Each row is a point on a tangle of strands that fork, close into loops and nearly touch. The rows are in no order.
Points whose rows are less than 49.3 apart are linked; no others are. Some points are linked to none.
Sek: [  3   8  19   2   6   6   7   8   8   7 -11   2   1 -15   2   7  -1   1
   6   1   3 -11  -1   2  18   2  29  10   0   5   3  12   6 -15  16  -2
   0  -8   1 -10   0   0  16   6  -4   0]
Zuku: [-11   7  -5 -10   9   8   6  -4  18  17  -9   7  -2  -9   0  -8  13  -2
  -2   5  -2  -8 -11  11   5   1  13   6  -5  18   9  13  -5  -4  -1  -8
 -13   2  -6 -21  12  -4   5  -3   8   0]
Kad: [ -1  12 -11 -18   9  -9  -3 -11  -3   6 -18  -2  -5  -6   3  -5  -9   8
  19   7   3   3  -5   0  -9   8   4   2 -10  17  12  17   0 -14   3  -3
 -20  -1  -2   7   2  -4 -13   9   9 -11]
Mirus: [  0 -16  -3 -10  -8   4 -12  -2  12   4  10  -2  -6  12 -14  -3   4   3
 -17  -5  -6   8  -8   2  -3  -7 -19   1 -21  -6 -12  -7   3   9  -2   1
  21   0 -10   0   6  -5  -4  -7  -3 -12]
fopem: [ -4   6   2   1   3  -1   0   0   9   7 -10  -2  -2 -18  -2  12   2  -2
  -4   6   1  -9 -13   3   9   8  27  10  -8   9   5  12   5  -5  15   1
   6  -6 -10 -11  -7   3  31   1  -4  -5]
sor: [  5   3   6   6  12   2  -2   2   6 -14 -12   7   6 -11  -2  -9  -7   2
  20   7  -2  -2   1 -11  21   9   2  -2  17   1   9  -1   1 -20   9   2
 -23  -6  16  13 -10  -1 -18  -2   5   5]
bimok: [ 15 -11   4   4 -28 -11 -10   2 -21 -11  -3 -11  -4  -2   8  18  -2 -11
   0   2   1 -12   2   7   3   4  -4  -2  16  -7   5  -9   8   3   9  13
  11   1  -3  -2  -3   8  11   6 -11  -3]
nukof: [ -1   7  12   2  16  -2   8   0   0  -2   3   9  -3   2  -3  -9   0  -6
  12   4  -3   6   2   6  -1  -5  -1  -7   6 -12  -5   7   4 -10  -3  -3
 -10   5   7  -2  -6  -6  -9  -1  16  12]
voguv: [  4  19  13  -3   9  -6   9   7 -10 -10  -1   2   3   4  -2   6 -13   6
  13  -4   4   6   7  -4  -5  -3  14  -6   2   2  -5  -1   1  -6   9   0
   0   2  -2   8 -10   4   5   4  -1   4]
Dube: [ 14  -7   5  -1 -12   3 -12  -2   0   2   5 -12  -4   3 -10  18  -4  -3
 -12 -10  -6  19  -6  -6  -6  -2   9  12  -8  -9  -5   2  -1  13  -3   2
  22   3 -16  -1  -4   2  24   0  -2  -8]
Tob: [ -1  -5   2   2   4  10   1   1  13  13  -6   4   4  -6  -3   2  16 -11
  -4   9   3  -7  -8   9  10   2  23   6  -4  17   7   2  -3   1  -2  -6
 -12   2  -6 -25   4  -8   9  -4   4  -1]
nepu: [ -5  15  -8 -16  11  -7   3 -10   4   4 -13  -2  -2 -11   0  -4  -6  11
  15  -2   2  -1  -8   2  -8   7  12  -2 -12  11   7  15   0 -13   9  -6
  -6  -1  -4   1   4  -4   2   5  10  -6]
reses: [  6   1   6   8   3  -8  -3  -5 -13 -11  -2   1  -3  -8   6  13 -10  -1
  15   5   2  -8   6  -2  13  -1  -6   3  17  -3   0  -7  17  -7   9  10
  -1 -10   4  17 -18  12  -1   8  -2   2]
zavan: [ -4   1   4 -12  20   7  11   0  15  13   1  13   3  -5  -7  -7   8   8
  -9 -13  -5   0   1   5  -8   2  14  -7  -5  -4  10   9  -7   1 -11 -19
   7   6   7 -13  15   1   4   2   8   0]
dok: [  8 -15  -5  -9 -15   3 -11   5  -2  -2   2  -5  -2  -1  -7  15   8 -11
  -7   0  -2  -2  -8   7   6  -4 -10   6  -5   8   6 -10   6  13   8  12
  12  -4  -8 -15   3  -2  12  -2 -10 -10]
matov: [  8  11  -9  11 -19   3   5   4  -3   3   4  -7   1  19  16 -23   1 -11
  -1  -4   0   1  -3   2  -4  -9  -9  -9   6   5   2  12   3   7  -9  -5
 -12  -6  -1 -21   5 -12 -24   0  -1   6]
komu: [-15   6 -17   8   9  -8   4 -17   3  -2  -6  -1  -1 -20  -1   5  -7  12
   5   2   4  -1  -9 -10  -7   9  17   4 -12  -7  -2   2   8  -8  22  -9
   8 -10   5  13  -6   5  17   4   7  -2]
lorit: [  5   0  -8   4 -11  -3  -4  -2  -2   3 -16  -2  -2   3  17  -1   2  -5
  15  15   8 -17   9   1   0   2 -13  -5  13  12   8   2  -1  -8  -4   6
 -23   2   9   9   0   3 -24   4  -7  -6]
vege: [  8  11   4  -9   7  -5  -2  -4 -12  -7  -5  -3   5   7   0   4 -17   6
  16 -12   2  10  10  -6 -17  -1   5  -7  -2  -2   7  -3  -7  -1  -2  -3
   7  -1  -8   8  -6  -2   0   6  10  -1]
Bidi: [ -6  -2  12   5  -9   2  -5  -5 -14  -6  16  -6   8  13  -3  -5 -17   6
   2  -4  -6  12  12  -5  -9  -7  -6  -4   4 -24 -13 -11 -17   8  -3   9
   6  -3  -6  15 -10   2  10 -10   3   8]
rem: [-20   6   2   5  22  -3  -4  -9   3   5   2  12  10   1  -4 -10  -5  10
   2  10  -5  11  11  -1 -15  -3  -9   0  -8 -20  -9  -1 -10 -10   3  -8
  -6   3   8  20 -13   7  -7   1  12  11]
loti: [  5   1  -5  -3  -2  -9   2  -2  -8  -2  12   1  -9  13   0   1  -5  -3
   7   8  10   1   6  15  -3 -13 -15  -1  -3  -3 -13  -5  11  -2   1   5
  -2  -1  -3   0  -9   0 -10  -3  -2  -5]
gan: [  8   5   7  13 -12  -8  10   8 -11 -14   0  -6   7   8   5 -10 -11  -2
  10  -1   4  -2   5  -7   3  -3  -2 -17  17  -8  -3  -4  -6  -2  -4  10
 -11   2  -4   4 -10  -5 -10  -6  -1  11]
popa: [ -3  -6 -18 -26  -1   0  -9  -8   2   3   6   3 -13   4  -3  -1   5  -2
  -1  11  -3  -2  -4   9   2  -4 -28   8 -16  15   3  -9   7   2   0   5
  -3  -2   2 -14  17  -5 -12  -4   1 -11]
sul: [  9   6 -18  -7 -12   1  -3   3  -1   2   2  -6  -3  18   6 -20   4  -7
 -10  -7  -1  10  -6   2  -8  -4 -21 -10  -3  11   7   7  -6   5 -19  -5
  -8   0  -4 -14   8 -14 -27   1  -3   3]
vavav: [ 10  -8   2  -9 -17 -15  -9  -3 -17 -12   5  -6  -7   3   7  -3 -16   9
   4  -2   1  -8   9   4  -3   3 -24 -10  12  -8   5  -9   2   5 -11  16
   9  -3  -6   3  -2  -2  -8   5   1  -5]
lig: [ -5  -6   5  -3  12   0   3  -6   2  -1   9   6  -3   3  -5  -6   0  -1
   1  -5  -8  11   3   5 -13  -4  -8  -6  -2 -22  -5   2   1   3  -9  -3
   5   4   4  -1   0  -6  -3   0  16   4]
Ren: [  0   6   8   8  12  -7  -1  -9  -6  -4  -7   2  -7 -16   6  11 -12   4
  15   2   0  -4  -4  -5  13   2   6  11  11  -5   1   7  20 -13  20   5
   3 -16   3  15 -14   7   6  12  -3  -2]
bolil: [  7 -11   3   6 -27   7   6   6  -7   8   3  -6   8   5  11   0   9 -14
  -4  -1   8 -17   1  -2   9  -5  -4  -1   8   6   6  -8  -5  16   0   9
  -8   2   4 -27  22 -16   0 -11  -2   6]
fital: [ -4 -17  -3 -10   0  11  -4   0   8   9   7   5  -4  17  -8 -13  14  -8
 -19 -10  -6   1 -11   8   0  -1 -19  -4  -7   4  -3   3   2  10 -11  -2
  10   2  -1 -11  13 -13  -9  -8  -5  -8]
vapok: [ 17   2  -7 -20  -4 -10 -13  -9   2  -2   6  -9 -14   4  -2   7 -12   7
   0  -7   0  17  -1  -1  -1  -7 -25  10 -18   8  -5  -5   3  -4  -3   0
  17   2 -22  -3  -6  -1  -9   2   7  -5]
befeb: [  2 -11  -1  14  -5   5  10  15   0  -2   7  -3   6  14   2  -6  12  -3
  -9  -2   5  -8   2   0   1  -3   0 -13   6   0 -11  -7  -1   7  -9   3
  -1   1  10   1   4  -3  -9  -8 -16  -1]
Nuf: [ -5  -1  11   6  10  16  11   9  10   9  -3  14  -1 -14   8   1  15  -2
  -3   7   3 -15   7   2  22   2  15  13   7   3   1  -4   0  -5   2  -8
 -11   4  21 -18  20  -4  -1  -2   3  12]
pego: [  0 -12   1   8   1   4  -2   9  -1  -2   4  -2  -2  -8  -5  17   3   0
  -5  -3   1   0  -1  -3  -3   8   9   3  -1  -9   2  -5   6  13   7   3
  17  -7   8   6  -2   5  21   3 -12  -6]
fer: [ -7   0   4   9   4  -4 -15 -20 -12  -5  -2  -2  11   2   2   2 -25   7
  16   0  -2   8  12 -10  -9   3  -7   1   1 -13   5  -6  -8  -7   4   1
   1  -9  -4  29 -29   9  -1   2   5  -1]
Boz: [ -8 -10 -13  -3   5   8   4   3   4   4   1   5  -5  -7   8   9  16  -3
   6   9   3 -17   0   6   5   3  -2   3   2   9   2  -7   9   3   7   6
  -6  -4  16  -2  13   3   4   0  -9  -5]
Rekot: [  1   4  13   7   7   1   5   5   5  -6 -17  -2   3 -17   3   5  -4   3
  11   6   6 -10  -1  -3  22   8  21   8  10   3   5   8  10 -21  23  -2
  -4 -15   7   9  -3   6   2   9  -6   0]
vabi: [ 14  -2  10  11 -22  -6  -1  11 -17 -11  -7  -8   2  -2  11  17   0 -10
   6   3   5 -13   8  -1   6  -2   1  -1  20  -1   5  -9   5   4  10  13
   1   5   3  -5   1   2   7   1  -7   6]
Bub: [  1   7  -9  -8  -4   0  -3  -4  -2   6 -16   1  -7   3  10  -3  -1  -2
  19  14   7  -6   2   4  -5   2  -3   0   1  19  11   8  -3  -7  -3   1
 -27   2   4   3   6  -4 -20   7  -2 -10]
Des: [-14   1  -2  -1  11   7  12  10   3   3   0  10  -3 -13   6   5  18  -1
  -1  10   2 -19   1   6  14  -2   5   9   1   6  -9  -4   5  -2  10   3
  -9   0  19  -7  20   3   4  -3  -7   8]
lasa: [ -1 -14  -3   7   3   5   6  11   1  -8   1   2   4   3   6  -7   6   4
   1  -3   1 -10   9  -8   3   8 -12 -13  17  -5   0 -11  -5   3  -8   5
  -2   1  19  18   0   1  -9  -6  -8   2]
tov: [ -6   0   1  -1  -9  13   0   7   4  11   7   5  10  10  -3   0  15 -17
 -19   6  -3  -2 -10  10   7 -17   1  10  -7  17  -2  -3   6  17   3   9
   3  -8 -12 -30   5  -4   7  -3  -8  -2]
gufat: [ 12   6   2   6 -24 -17   9   1 -18 -11   0 -14   5  17   8 -10 -17  -3
   0  -9   2   2   0  -3  -4  -5   2 -15  14  -6  -5   0  -3   4  -5  11
  -4   2 -16  -7  -1  -8  -3  -1   2   9]
Para: [  8  10  17   5  -5 -11   1  -2 -15 -12   1  -2  10   6   2  -7 -21   2
  18  -5  -4   0   6  -9   4   3  -8 -12  17  -9   0  -1  -4  -9  -8  15
  -7   2 -10  12 -22  -1 -11  -2   3   8]
sed: [  6   0   1   6  -1   1   2  11  -2  -4 -10   3   1   0  17 -10  -2   4
   6   4   3 -14  11  -9   5   8 -20 -11  25   3   8   0  -5  -2  -9   7
 -15   4  15  15  -5   2 -23  -1  -5   4]
Tasi: [ -8 -16  -4  -5   6   9   6   0   3   8   6  10   1  13  -9 -15  20  -7
 -20 -11  -4   0  -6   3  -6   9  -5 -10   0   5   6   7  -7   6 -18 -13
  -1  16  14 -15  21 -10 -14  -8   2  -1]
Rogo: [-14   6   8   7   5   0   1  -3   1   4  11  -1  -1   4  -5   3  -9  10
  -4   4   1  10   7  -3  -5 -13   3   7  -9 -16 -24   3   0  -1   5  -1
   6   0  -6  26 -12  14   9   0  -5   0]
Gepab: [ -7  14   9  -5  12  -7  12   4  -1   3   6   5  -2  -6  -8   7   2   6
  -6  -1  -4   2  -5   4  -8  -8  16   3 -13 -10 -17  12   7  -1   9  -3
  11   6  -4  -5   3   4  18   1   6   3]
bupo: [ 11  -6  -5  -2 -16 -15 -16 -11 -18 -14  -6  -6  -8  -2  13   3 -11   2
   8   2   3 -12   7   5  -6  10 -17  -5  12  -1  16  -9   9  -5  -9   8
   4   1  -6   6  -3   3 -12  13   6  -7]
suval: [  6  12  16   7  12   6   3  14   8 -14   4  13  10  -5 -10 -12  -6   4
   8  -7 -14   6   4 -12  22   3   2  -6  14 -13  -1  -9 -10  -3  -6   0
  -6   3   4   8 -10  -1  -5  -6   8  19]
kem: [-18   0 -14  -7  13  -4  -5  -9   8  16   0   2   3   2  -2 -11   3  13
 -12   0  -2   8   3  -1 -20  -3 -17   7 -24  -8  -7   6  -8   2   2  -9
   7   6  -1  14   9   4  -4   3   9  -3]
rab: [ -3   3 -16 -16   4   5   2  -1   0   3  -2   7 -16   8   2 -12   7  -5
   1   4  -6  11   0   1 -13   4  -9  -8  -4   9  12   9  -9  -1 -18 -14
 -23  15  14 -10  19 -10 -17   0   9  -4]
sef: [-20   5 -10   1  21  -8  -3 -17   5   8  -3   6   6  -6   1  -9  -5  15
  -1   7  -3   8   7  -2 -22   0  -7   6 -16 -17  -6   5  -3  -6   7 -10
  -1   4   4  17  -1   5  -4   4  21   2]
zov: [ 10   1 -12  -5 -12  -4  -9   1   2   1  -4 -13   0  13   2 -10  -3  -1
  -6 -13   3  13  -6   1 -12  -5 -16  -7  -7   8   3  -3 -13   1 -17   0
   4   1 -15   1   0  -7 -18   4  -6   0]
siga: [ 17  -1  21  18 -17   0  -3  14  -5  -2   2 -12   3  -1  -3  15  -3  -7
 -14   0   5   0  -1  -5   2   5  26   3  12   0  -1   5  -1  12  -6   5
   9   3  -2  -5  -9   4  21   0 -15  -3]
kogon: [ 12 -11   8  11 -13   5   6  15 -10  -3  -1  -4   2  -7   8   8   7  -7
   2  -1   6 -15   6  -4  11   0   3  -1  15  -1   7  -6   0  11   3   9
  -2   3  11 -14  11  -9   7  -5  -5   8]
zug: [-15  -4   1   3  20   8  11   5  13   3   2  12  -2 -22  -1  -4   5  19
 -14  -5  -2  -9  -1  -5   5  15  19   1  -1  -4   0  -2   3  -3   3 -12
  12  -7  18   3   7   3  14   3  -6   5]
lupu: [ 17   8   5  -5  -9  -6  -7  -2  -9  -8 -12 -13   0  10   1   9  -7  -7
   9 -15   4   6  -3  -1  -5  -3   8  -5   3   9  10   3  -2  -3  -1   3
   7   5 -18  -3  -2  -3   3   8   6  -4]
deral: [-16   1 -25 -18  13  -1  -5 -11  14  13  -4   3   1  -8  -5  -9   9  10
 -15  -3  -8   6  -9  -4 -15   5 -17   7 -23   4   1   7  -6   2  -2  -7
   6  10  -4   8  10   1  -4   0   7  -3]
fozos: [ -5 -13  -6  -7  -2  -1  -9  -7   6   0  10  -1  -5   2  -9   8  -2   9
  -9   0  -2   7   1  -3  -7  -6 -13   9 -20 -13 -11  -7   9  13  12   1
  22  -1  -5  12   2   4  10  -1  -1 -12]
Nufin: [ -4  -8   2  13 -14  -1 -12  -2   4  -2  -2 -10  -5  -6   0  23  -1  -3
 -10  -2  -1   1  -5  -6  -4  14   9   4   1  -4  10   1   5  11   7  -2
  23  -8  -7  14 -10  21  21  14 -11 -11]
Fizos: [ 10  -6   2  13  -5   3   1   0   4   2  -5  -9   3   5  -5   1  10 -14
  -1   0   7   3 -11  10   3  -2  19  -2  -4   5   0   3   0  -2  -5  -4
  -9   5  -9 -19   1 -13   6  -7   5   0]
poku: [  6 -11   5  -4 -15   1  -9  -6  -5  -2  14  -7  -9   6  -9  14 -10   4
  -7  -4  -2  16   3  -2  -7  -6  -4  10  -8 -19 -17  -3   2  14   5   4
  21   1 -12   8  -6   4  18  -3  -2 -13]
purov: [  9  -1  -2 -11   2   6  -3   3   8   3   5  -8   3   0 -15   7   7  -6
 -12 -15 -10  18 -11  -4  -2  -8   0   2 -18  13   5  -4  -5   7 -10  -5
  14   3 -14 -14   7  -5   6  -4   6   4]
raf: [-15  -6 -23 -10   1   0  -4  -2  12   1  -8  -6   1 -18  -6  10  10   4
  -7  -1  -3   0 -13  -6   0  15   1   2 -10  22  17  -6  -2   8   6  -1
   9  -9 -11   1   4   9  15   4  -3  -5]
Mumak: [ -6  14 -13  -7   5  -6   2  -2   6   8   1   0  -2  10  -3  -9   7  -4
  -3   2   2  10  -9  11 -14  -9  -4  -1 -17   9  -6  11   3  -4  -4 -10
  -5   2 -11  -6   1  -3 -12   4   3   0]
dem: [ -5  10   9  -3   9   2   3  -1  11  11   5   1   4  -4  -9   4   0   8
 -11  -7  -6  10  -3  -4  -9  -7  22   5 -19  -7  -9  10  -4   5  -1 -11
  16   1 -13  -2   4   6  22   2   7  -2]
Tavid: [ -4  -6   0   4 -13  -5  -6  -8 -11  -5  13  -7   8  15   1 -14 -16   6
   0   0  -2   4  12   0  -9  -5 -19  -9   2 -19 -10 -12 -16   4 -11   8
   3  -5  -4  18 -12   1  -4  -6  -4   4]
Kosom: [ -9  -6  -8  10 -10  -4 -15 -15   4   0  -2 -11  -3  -4   5  18  -7   4
  -4  -2   0   4   0 -10  -8   7  -3   7  -6  -7   8  -2   3   5   9  -7
  23 -11 -10  24 -12  20  12  15  -4 -12]
Nomo: [-13  11 -19  -7   7 -12   3 -15   0   1  -5  -6  -5 -16  -2   2  -2  13
   5   1   3  -6  -8  -1  -9   4   5   4 -18   4  -5   7   6  -5  12  -1
   5   1  -7   7  -4   4  13  -1   8  -5]
kap: [  8   6  22  16   4   4   5  15  -2 -10   7   4   1   0  -9   5  -3  -4
  -5   0  -6  14   3  -3  11  -6  20   6   8 -14 -20   0   2  -1  -1   1
   1   2   3   9 -11   2  11  -5  -5   9]
Dumel: [ -9  10 -15  -7  20  -5   6   0   1   5  -7  10  -2  -7   5 -14  -1  12
   5  13   4  -5   8   0  -7  10  -8  -5   1   3  -3   6  -4  -7  -2  -3
 -20   3  21  19  -2   6 -14   1  -5   0]
retal: [  4  -9 -22  -7 -10 -15 -16 -16 -12  -8  -6  -7  -8  -3   9  11 -11   3
  10   7   7  -5   7   4  -8   8 -16  -1  -1   9  11  -9  10  -6  -5   1
   2  -7  -1  13  -8   8 -14  10   2 -15]
tumu: [  6   3  13  14   0   5  -1  18   6 -18  -3   2  10  -6  -3  -4  -6   7
   3  -5  -6  -1   7 -16  22   7   2  -4  20 -10  -1 -14 -11   0  -4   4
  -1  -3   4  20 -11   7   0  -2  -3  14]
Vin: [ -7  -5 -13 -21   2   5   0  -2  -4   1   7   6 -14   9  -4  -4  11  -6
   1   5  -5   1  -2   7  -7  -2 -19  -2  -8  12   8  -1   3   6  -8  -2
 -11   9  12 -16  26 -10 -16  -2   6  -5]
Fetur: [-13  10  -9   0  19  -3  10  11   6   0  -4   7   0 -11   3 -10   5  15
  -1   4   4  -8   4   1   8   4  -3   1   5   1 -10   0  -2  -9   3  -2
  -5  -4  15  25  -3  11  -6   1 -11   6]
kul: [ -1   3   0   7  -4  16   8   4   8  17   8   8   9  13   4 -16  19 -13
 -14  -1   0  -5  -7   3   4  -6   9  -1   2  17   9  10  -2  11 -10 -18
  -9   1   3 -38  14  -7 -13  -4   4   7]
Lol: [ -2   7  20  10   5   3  -3  -1  -6  -8   4  -1   1   1  -8  14 -14   3
   2   1  -4  15   7 -12   4  -3  17  11   6 -16 -17  -1  -3  -4  10   0
   4  -2  -3  25 -21  15  19  -3  -7   4]
Zozol: [ -3   1  13   8   1  16  11   7  14  17  -1  11   6  -7   3   1  15  -3
  -6  14   7 -17   3   3  21   2  27   9   0  17   3  -3  -5  -3   2 -12
 -15   5  10 -29  13  -7   2  -5   0   8]
Kebe: [  2  -8 -14   1  -5  -7 -10 -13   3  -2  -6 -10  -5  -3   2  11  -6   1
   7  -2   7   4  -1   2  -6   2  -8   1  -6  -1   6  -3   6  -3   3  -1
   8  -3 -12  16 -13   5   1   8   0 -12]
Zoko: [-10   5   2   8  18   0 -10 -11  -3  -2   7   7  12   0  -2 -10 -14   7
  12   3 -10   9  12  -6  -7   2 -14  -2  -1 -18  -1 -10 -12  -7  -3   3
  -8  -1   7  19 -22   5  -8  -7   8  10]
pali: [ -5  15  -5  -8   8 -14   8  -8  -8   2   3  -4  -8  -4  -1   8  -5   7
   3   1   4  -2  -4   3  -6  -6   4   9 -15   1 -15   8  11  -3  14   2
   8   4 -13   5  -8   4  16   0   5  -5]
Bom: [ 11  -9   1 -11 -19   8 -10   4  -1   2   4  -3   2   7  -6   5   9 -14
 -13  -2  -6   5 -10  10  10 -12 -12   9  -4  12   2  -9   1  15   2  14
   9  -6 -15 -28   5  -9   8  -6  -6  -2]
Vupo: [-15   5  -3   1  15  -5   6   5   3   0   6   3  -1  -8  -1  -1   0  15
   0   4   0  -5   5  -1   3  -1  -7   3  -2  -7 -15  -2   6  -1   3   3
   5  -7   8  28  -9  15   1   1 -11   2]
bov: [ -1  -1   1  12  -7   3   8  13   1  -3  11  -4   6  14  -7  -1   7  -3
 -14  -3   7   3  -5   2  -6  -9  10  -8  -6   3 -10  -4   3  12  -3   0
   5   0   2  -3   1   0   0  -3 -15  -4]
Fiv: [  6  -3  14  11   6   2   9   3   0  -1  -1   1   0   2  -2   0   6 -14
   5   1   2   5  -4  11   4  -6  18  -2   2 -11  -6   6   4  -8   1  -6
  -7   6   1 -14  -1 -13   4  -4  10   7]
zeset: [  4  10   5  -7   2   7  13  11  -1   4   1   5  -2   4   6  -2   4  -2
  11  -2   8  -8   7   1  -5  -7   2  -5   5  12   9   3   0   5  -1   0
  -8   4   6 -16  16  -4  -8   3   1   3]
Kobun: [ 15 -19  -6  -4 -33  -7 -16   2  -9  -8  -1 -10  -3   3   1  21   3 -13
  -7   5   1 -10  -3  13   7  -2 -10   4   3   1   2 -12   5   6  10  11
  14  -5  -4 -10  -2   6  13  -3 -16 -11]
gifid: [ 11   9  20   5  -9  -1   2  -2 -13  -4 -13  -3   7   8  12   2  -8 -11
  24   4  11  -9   7  -4   7  -6   3   2  14   5   6   6   0 -13  12  11
 -16   0  -2  -6   0  -8 -15   0   7   3]
Mavu: [ -8  -7  -2  -2   5  15  10   6   5  14   7  13   2  11  -1 -13  22  -9
 -15  -1   2  -6  -4   4  -1   2   1  -5   4  15   6   8  -4   6 -11 -14
  -8  11  11 -26  21  -7 -14  -7   0   2]
dal: [-13  -9  -8  -8   6  -2   4  -1   5   2   1   6  -4  -6 -14  10  19  -6
 -13   3  -3   6 -13  11  -7   0   7  -1 -16   4  -3  -2   4   4   1  -8
  -1  12  -4 -19  17  -3   3  -1  12   3]
pasas: [ -6   6   1 -11  14  10  15   0  21  20  -5  14  -1 -11   1 -15   8  15
 -11  -4  -1 -12   0   7   5  12  16  -3   1   9  10  17  -7 -11  -4 -16
  -6   5   9 -17  10   1   2   0  -1   0]
sas: [ -1  11   8  -1  26  -1   2  -4   2  -6  -3  14   2  -9  -5 -13  -9   3
  17   5  -9   8   2  -5   7   6  -3  -4   8  -7   4   8   3 -20   2  -1
 -21   0  17   7 -12  -2 -16  -1  14   6]
tulev: [  0  -6  -9  -1  -8  -2  -6  -2  -6   0   2  -7   5  16   4 -19  -6   3
  -3  -5   3   8   9   1 -17  -1 -18 -10  -1 -10   0  -5 -17   5 -15   0
   1  -2  -1  15  -3  -6 -13  -4  -2   0]
Lag: [-10  -7   4   1  20   9   6   3   9   3   4  10   1  -8  -4  -7   5   9
  -6  -8   0   2   4  -1  -8   5   6  -6  -1 -11   2   0  -4   3  -5  -7
   6   2  13   4   5   0   5   1   3   3]
fani: [ -2   8   4   4  13   1   5   6  11 -12 -15   6   2 -20  -4  -8  -6  12
   8   8  -1  -7   0  -3  29   9  17   6   8   2   0   3   8 -25  18  -6
 -14 -13  13  14   0   2  -4   3   2   7]
tovog: [ 11   2  10  14 -19   3  -1  11  -1  -3   7  -8   5  10  -4  11   0  -8
 -17  -2   5   0  -8   0  -2  -6  17   4   4  11  -5   2   5  18  -3   9
   7   0  -8 -11  -5   9  13  -1 -22  -9]
nakuz: [  7   1   7   0   1   5  -3   0   8   5   6  -6   5   5 -10   7   1  -1
 -10 -14  -3  17  -5  -2 -11  -7  14   4 -15  -4  -2   2  -7   9  -9  -9
  17   4 -13  -5   4   0  17  -1   9  -2]
Lazi: [  0   2  16   8  -7 -11 -12 -16 -15 -12   1  -5  10   2   0  -2 -24   5
  17  -5  -5   1   9 -11   1   9  -7  -5  16 -15   3  -4  -7  -9  -3  11
   2  -4 -12  25 -30  10  -3   3   2   2]
sev: [ 14   2 -10 -17  -2  -4 -10  -5   5  -4   2  -8  -9   0  -8  14  -1  -3
  -3  -8  -5  20  -9  -6   0  -9 -14  10 -20  15  -5 -11   1  -4   2   2
  14   6 -21 -11  -3  -3   1  -3   4   3]
viz: [ 11   1  -8   7 -31 -10   8   2 -11  -6   3 -15   1  17  11 -15  -7  -5
  -5  -4   4  -5  -3   3   0  -8  -6 -13   8   1  -2  -1  -1   6  -8   9
  -5  -2 -11 -19  10 -12  -9  -2  -3   6]
fem: [ 12  -4   1   0  -5  -4  -9  -8  -2  -1 -11  -9  -5  -1   1  14  -4  -7
  10  -8   4   4  -9   3   0   1   5   4   1   2   8   5   6  -6   5   5
   7  -2 -17   1  -8  -1  10   8   3 -10]
bisi: [ -2  -7  -3  -9 -17  16   2  -2  -2  10   3   5   1   6   8   0  14 -16
   6   3   1 -10   3  -1   5  -4  -8  10   3  15  13  -8 -12  18  -4   4
 -15   5   5 -29  28 -14  -6  -8   0   1]
Vakiz: [  7   0  20  18   2   1   9  14  -6  -9  12   4   1   4  -6  -1   5 -10
  -8   2  -6  10   1   5  11 -11  12  -3   9 -19 -20   0   5   0  -6   1
  -2   3   4  -8  -6  -6   4  -6   1  14]
soli: [  5  -4   4  15   2  -1  -4   3  -1 -16   3   3   2 -12   4   4  -7   1
   8   0  -8  -1   2 -11  18   6  -7  -2  21 -16  -2 -13   5  -2  -2  10
   2 -11   8  23 -19   6   2   1  -4   7]
lomo: [ -9 -23 -11   2   9  13   1   5  12  11   1   7   1  -4   3   5  21  -6
 -10   5   1 -14  -7   3   8  13   4   1   1  11   4  -4   4   6  -3   2
   5  -3   6  -4   5   1  10  -6 -11 -10]
vazep: [ -9   4  -6  -7  15   6   9   4   2   4  -2  16 -10   1   8 -14   7   2
   3  10  -1  -2   8   1  -4   8  -8  -8   8   5   3   9  -6  -6  -5 -11
 -26  13  27  -1  13  -1 -17   0   0   1]

A fork is a point with three links, a tip a point with one. Leave the first point through the second and follow the links. Name the first fork or tip that comes.
gufat; gan | deral
Fetur; Vupo | Fiv
tov; Bom | bisi
Tob; Zozol | lomo

A piece is two or more points that can be reached from each other along the links. Count, over all rows, the pieces, the separate loops (a circle has one, a figure eight two, a Y none), the forks (points with three links) and the tips (points with one).
pieces | 5
loops | 1
forks | 8
tips | 16

Name the points in between on the shortest way along the links from the first point to the second, in order.
tovog; Gepab | bov, befeb, lasa, sed, lorit, Bub, Kad, nepu, Nomo, pali
zavan; Vakiz | Lag, lig, nukof, Fiv
sev; kul | purov, nakuz, Dube, poku, fozos, Mirus, fital, Tasi, Mavu
reses; Lag | Ren, Rekot, fani, sor, sas, nukof, lig
voguv; Nufin | vege, lupu, fem, Kebe, Kosom
